A landscape with many valleys, sampled at points; each row gives a point and its height.
From any point a ball rolls to the lowest of the 4 points nearest to it. It stops when none of these is lower. Distance is the straight distance between rows; heights are no part of it.
(157): [ 81 112  75 102 104  96 108  89 107 115  90  84  94 130 124  98 102  93
  81  87  74 102  86  90 131]  h=395
(164): [ 97 117 100  96  75  98 103 108 129 133  99 100  74 102  89  93 118  75
  78 115  94  99  45  83 159]  h=283
(421): [ 79 115  85  97 132 108  97  99  95  93  99  90 101 129 111  96  93 102
  85  87  71 102 101  87 113]  h=519
(815): [147  81 137 142  75  99 105 102  63  93  99 116  88 101  95 118  88 127
 146  85 128 134 188  99  43]  h=303
(832): [111  97 112  86 116 120 118 104 108  83 135 138  80  72  73 125 114  61
 101  63 106 124 134  66 149]  h=293
(588): [ 58  84 117  81  97 146 130 102 108  96 153 103  69  86  70 123 115  61
  77  93  97  99  84  76 162]  h=485
(805): [ 76  84  95  93 109  77 116  53 178 103 115  96 120  87  89 139 144  31
 101 144  65  66  21 113 164]  h=597
(692): [104 112  99  91 131 120  91 102 106 101 134 144  87 105  97 118 113  83
 103  71 105 117 126  71 126]  h=368
(276): [ 97  92 120 137 124 106 108  93  80  83 134 152  90 115  78 107 104  77
 102  78 142 117 134  91  60]  h=384
(840): [110 102 109 102 124 116  82 133  68  55 113 107 104  98  87  96  83 120
  99  95 113  86 130 105  80]  h=228
(951): [111  92 115 119 108 112  98 121  65  59 116 119 109  97  75  99  86 111
 101  90 132  95 144 100  67]  h=298
(713): [106 108 129  93  89  99  66 126  49 106  79  91 114 107 125 121  68 145
 101  87 106 106 125 121  54]  h=95
(918): [114 123  97  80 114  77  84  85 100 111  84  67 108 111 125  52  78 131
  97 143  86  95  87 115  83]  h=263
(908): [ 97 117  86  95 129  99 100 110  98  90  86  79  98 120 115  74  88 108
  91 115  69  90  96 100 107]  h=413
(778): [111 101  95  58  87  68  95 104  92 109  36  32 145  69 130  81  71 139
 112 123  80 106 102 136  55]  h=100
(176): [ 77 111  88  98 139 108  91 111  84  84 108 104 105 121 106  97  92 104
  85  93  84  98 112  95 100]  h=537
(304): [ 87 116  89  93 100 102  94  91 111 135 104  99  89 127 114 105 101  91
  77  83  80 112  76  84 141]  h=367
(256): [108  98 138 151 121 118 141 102  88  84 133 167  68  81  42 145 126  13
  83  39  97 135 128 103 115]  h=290
(947): [ 94 119  91  88 105 122  94  96 113 130 112 107  80 122 111 103 105  93
  86  79  86 117  94  79 150]  h=324
(997): [ 82  86 114  84 105 132 137 101 101  78 148 125  79  64  63 120 113  53
  88  63 104 121 122  77 154]  h=328
(764): [ 95 109 119  99  93  76  96 142  55  96  32  66 122 102 140 119  76 140
 115  88  82  92 122 119  32]  h=170
(827): [105  93 127 118 114 117 140  91  95  84 136 157  79  71  49 133 133  22
  83  45 104 132 133  91 126]  h=107
(687): [ 76  91  68  85  65  66  89  76 158 141  97 101 127  89  94  97 113  88
  83 124 113  83  31 103 127]  h=420
(699): [125 117 119  98 101 104  67 133  66  83 103 104 108  96 102 101  75 136
 104 100 113  95 122 109  77]  h=150
(696): [105  74  38  95  84  78  67  63 145 122  77  71 132 110 142  72 116 144
 124 146  96  66  59 105  87]  h=249
(718): [102 117 101  92 134 102  88 119  86  74  91  85  95 112 103  69  87 120
  96 108  78  87 102 106 100]  h=396
(909): [ 98  94 118  99 110 117 143  93  98  76 139 144  85  66  58 130 121  36
  83  54 107 126 131  80 135]  h=210
(494): [ 83  66 134 134  98 101 127 129  48  82  60  97  92  88 112  92  89 173
 157  82 116 136 180 119  29]  h=648
(237): [137 104 115 124 131 114 119 106 104  82 124 166  79  91  68 121 125  49
 107  61 115 122 140  74 103]  h=332
(18): [ 76  91 132  95 111 128 141  82  97  88 161 139  75  69  60 125 118  37
  77  64 113 128 120  84 143]  h=313
(677): [105 106 106 109 139 115 101  99 100  90 136 157  86 108  88 115 114  81
 106  73 121 121 136  76  90]  h=358
(39): [ 90 110 102  93  77 115 109 114 123 119 111 102  68  97  82 101 116  77
  76 114  88  94  52  85 164]  h=274
(792): [121 124 124  84 108  92  64 121  68  94  96  94 100 108 113  85  71 137
  90 110 100  90 111 129  73]  h=125
(30): [ 78 101 101  95  86 124 118 122 121 111 112  94  72 100  72 107 120  68
  81 121  83  86  31  85 164]  h=309
(573): [118  80 127 147  89 106 124 110  58  64 110 120 101 100  64  96  86  91
 107  72 143 110 159 112  65]  h=340
(894): [ 63  88 117  79 101 141 140  90 103  89 162 111  70  71  64 120 117  50
  78  79 109 110 106  69 153]  h=474
(797): [ 78  93  99  97 104  93 116  94 155 106 108  97  89  91  75 115 137  49
  95 152  77  64  16 103 143]  h=418
(992): [113  95  62 100 103  84  89  69 138 121  72  63 114 109 132  58 104 121
 122 140  90  81  77  96  88]  h=102
(879): [120 124  89  88 127  96  88 103  95  87  84  81  91 113 114  63  90 119
  98 123  79  88  95 109 100]  h=282
(175): [125 107 118  99 103 108  75 130  60  70 107 107 103  95  89  99  75 126
 108  97 116  93 129 110  74]  h=174
(892): [ 72 106  91  99 139 114  97 100  94  87 127 126  95 121 106 115 101 100
  89  82  98 111 118  83 103]  h=431
(137): [126 106 120 135 132 107 116  95  94  84 128 168  68 106  69 111 119  60
 108  72 128 123 138  88  85]  h=356
(668): [ 95  98 107 105 124 112  90 126  74  53 114 115 109  97  88  94  83 113
  92  90 118  93 128  98  77]  h=291
(817): [ 75  68  53  83  68  87  76  70 109 113  78  40 153  92 141  59 101 164
 119 138  92  61  58 134  61]  h=144
(355): [118  89 134 119  78 106  87 115  53 105  94 101 106 106 119 134  82 144
 137  74 122 118 161 105  41]  h=162
(76): [ 98  77  35  91  68  70  96  82 151 114  68  78 135  96 116  90 108  95
  97 110  98  66  59  93 121]  h=401
(151): [111 103 105 102 137 113 102  95 108  86 135 153  82 101  88 127 117  77
 111  75 112 130 136  75 112]  h=344
(480): [126  95 131 160 118 102 117  97  85  85 135 168  63 121  61  97 115  66
 102  75 137 123 140  98  66]  h=389
(260): [135 106 122 151 130 110 124 107  97  78 123 176  58 102  57 114 133  43
 112  65 115 124 135  90  91]  h=360
(17): [102  87  56  87  86  82  79  55 128 128  82  56 126 110 139  59  97 146
 118 156  96  82  69 112  69]  h=237
(396): [ 92  91  91  86  78  71  90  77 168 133 115 115 107  77  81  93 132  70
  99 144  98  76  13 102 134]  h=622
(189): [105  99 128 113  81 105  78 123  52 105  87  95 105 106 127 135  74 143
 122  83 115 110 141 110  40]  h=115
(99): [109 100  49 104  99  80 109  80 132 109  60  60 110 112 125  67 105 104
 112 128  82  77  72  96 107]  h=88
(204): [139  84 135 125  72 103  88 112  59  87 100 115  93 104  93 118  78 129
 135  84 136 111 161 100  51]  h=213
(7): [102 110 107  68  90  60  99  95  77 110  39  42 143  86 134  87  69 135
  95 120  79 102 106 141  54]  h=407
(511): [ 89 100 124 106  90  89  97 144  51  90  42  73 111  98 139 122  75 155
 123  84  89  89 128 121  36]  h=209
(486): [ 95  78  71  64  69  75  86  81 100 103  51  23 156  70 127  63  74 157
 115 133  90  91  89 142  60]  h=220
(559): [ 63  98 104 107 104 115 120  93 145 106 115  95  86 101  69 133 133  43
  84 134  66  65  19 101 151]  h=381
(558): [ 93 117  95  89 124 118  87 102 100 110 127 127  83 115 105 122 107  90
 101  74  95 119 116  73 130]  h=343
(163): [ 84 107  83  95  69  74 104  82 144 145  87  93 105 108 101  97 111  81
  70 113 102  98  40  96 136]  h=342
(444): [ 79 103 102 116 145 118  97 103  83  73 124 133 105 116  94 107  97 104
  95  78 121 105 127  94  76]  h=400
(615): [ 80  69  46  90  72  84  71  53 120 123  88  52 143 111 148  67 102 153
 121 146  95  72  62 127  63]  h=92
(624): [122 102 122 140 124 109 139 106 105  72 119 164  68  83  52 131 126  28
 108  47 104 124 137  88 109]  h=264
(636): [104 105 103  80 106 128 113 113 109  93 134 125  79  81  77 114 119  77
 103  70  98 121 123  69 158]  h=278
(813): [ 91 100  89  77  85  68  85  65 103 120  76  42 131  96 131  61  70 135
  95 146  99  99  87 134  64]  h=60
(684): [ 89  81 131 133  85 108  97 122  47  96  79  96 104 106 127 127  82 153
 141  71 117 113 164 100  30]  h=212
(6): [ 83 119  77  99  92  98 106  84 116 128  88  83  98 128 114 102 103  88
  78  91  85 104  72  87 142]  h=350
(51): [137  87 125 110  85 107  92 126  65  66 112 120 104  91  89 104  76 124
 120  84 137 100 150  98  63]  h=221
(621): [109  86  41 100  76  77  95  75 147 110  58  72 129 102 123  80 110 102
 114 125  93  67  63  93 106]  h=325
(961): [104 118 110  75 101  74  81  89  77 113  67  55 123  96 131  81  68 129
  80 121  98 104  99 142  57]  h=142
(741): [ 94 112 101  80  91 136 111 120 107 107 129 105  69  87  79 102 114  84
  91  85  95 110  86  75 173]  h=109
(929): [100 112 118  76 101  74  83 117  67 102  44  60 131  99 131 102  70 135
  86 105  80 100 110 136  46]  h=181
(154): [104 111  97  81 101 127 101 115 108 108 123 121  73 100  90 111 113  86
  94  80 100 117 103  69 166]  h=233
(487): [121 126 111  82 124  87  76 104  85 105  86  85  97 104 118  69  75 131
  94 125  87 101  98 124  81]  h=143
(171): [106 123 122  90  95  81  68 119  58 108  69  81 125 105 130 116  66 140
  96  94  96 105 119 130  48]  h=106
(16): [107 112  75  98 121  91 108  95 114  97  69  64  93 120 120  65  95 110
  97 122  73  83  84  97 112]  h=397
(537): [109 124 117  76 107  78  77 102  79 110  84  73 111 108 128  78  72 127
  83 119  93 109 103 132  68]  h=76
(689): [115  84  33  96  77  80  76  74 148 119  74  78 131 111 128  80 115 132
 126 131  97  62  54 101 102]  h=357
(383): [130 101 134 111  80 103  68 124  60  93  97 107 102 100 111 123  81 140
 126  86 127 101 146 107  54]  h=149
(917): [ 94 107  99  92  75  99 109 106 139 131 104 100  78  95  77  94 122  66
  83 132  89  87  29  87 151]  h=308
(238): [ 74  94  99  95  88 110 117 107 139 108 110  98  73  98  72 112 127  53
  78 137  76  69  23  88 156]  h=346
(190): [ 95  89 117 127 115 110 108 103  68  60 128 137 101 105  73 103  88  92
  93  78 139 104 135  99  57]  h=354
(370): [145  85 135 143  76 102 108 108  61  77 101 112  87  91  75 106  83 114
 136  80 131 118 177 100  59]  h=281
(704): [ 99  97  54 108  88  81 109  79 136 107  65  71 116 110 120  83 102  87
  95 112  82  87  73  95 117]  h=284
(10): [ 77  87  54  91  63  64  99  72 153 130  78  86 134  94 104  97 108  84
  86 114 105  78  42 101 120]  h=411
(525): [103 101  86  83 101  77  91  70 112 118  81  59 117 111 126  46  89 133
 102 149  98 101  86 123  73]  h=363
(192): [ 57  92 108  93  90 142 128 113 114 101 136  97  68  92  72 115 120  57
  83 110  87  83  47  80 167]  h=366
(927): [ 95 117  99  89  80 121 102 115 115 124 114 107  72 105  92  96 109  87
  84  99  90 105  66  85 167]  h=235
(975): [ 92  65  57  63  65  76  81  76 104 102  64  25 158  75 135  62  90 169
 120 138  85  80  68 136  62]  h=173
(564): [ 91 118  88 100  72  95 103  94 126 147  95 100  95 116 106 101 106  84
  67 107  90 103  55  90 144]  h=312

Where does a ball stop that starts at each point below?
(276): (713)
(480): (827)
(421): (741)
(175): (537)
(687): (741)
(805): (741)
(6): (741)
(908): (537)
(573): (713)

Call two points neighbours if one is among the 4 nearest of the other. Go from one point of each pair to the other, from neighbour to neighbour, staying as low as possible. Name the highest point that can't be avoided.
(537), (813): (961)
(778), (99): (17)
(813), (741): (276)
(741), (827): (832)
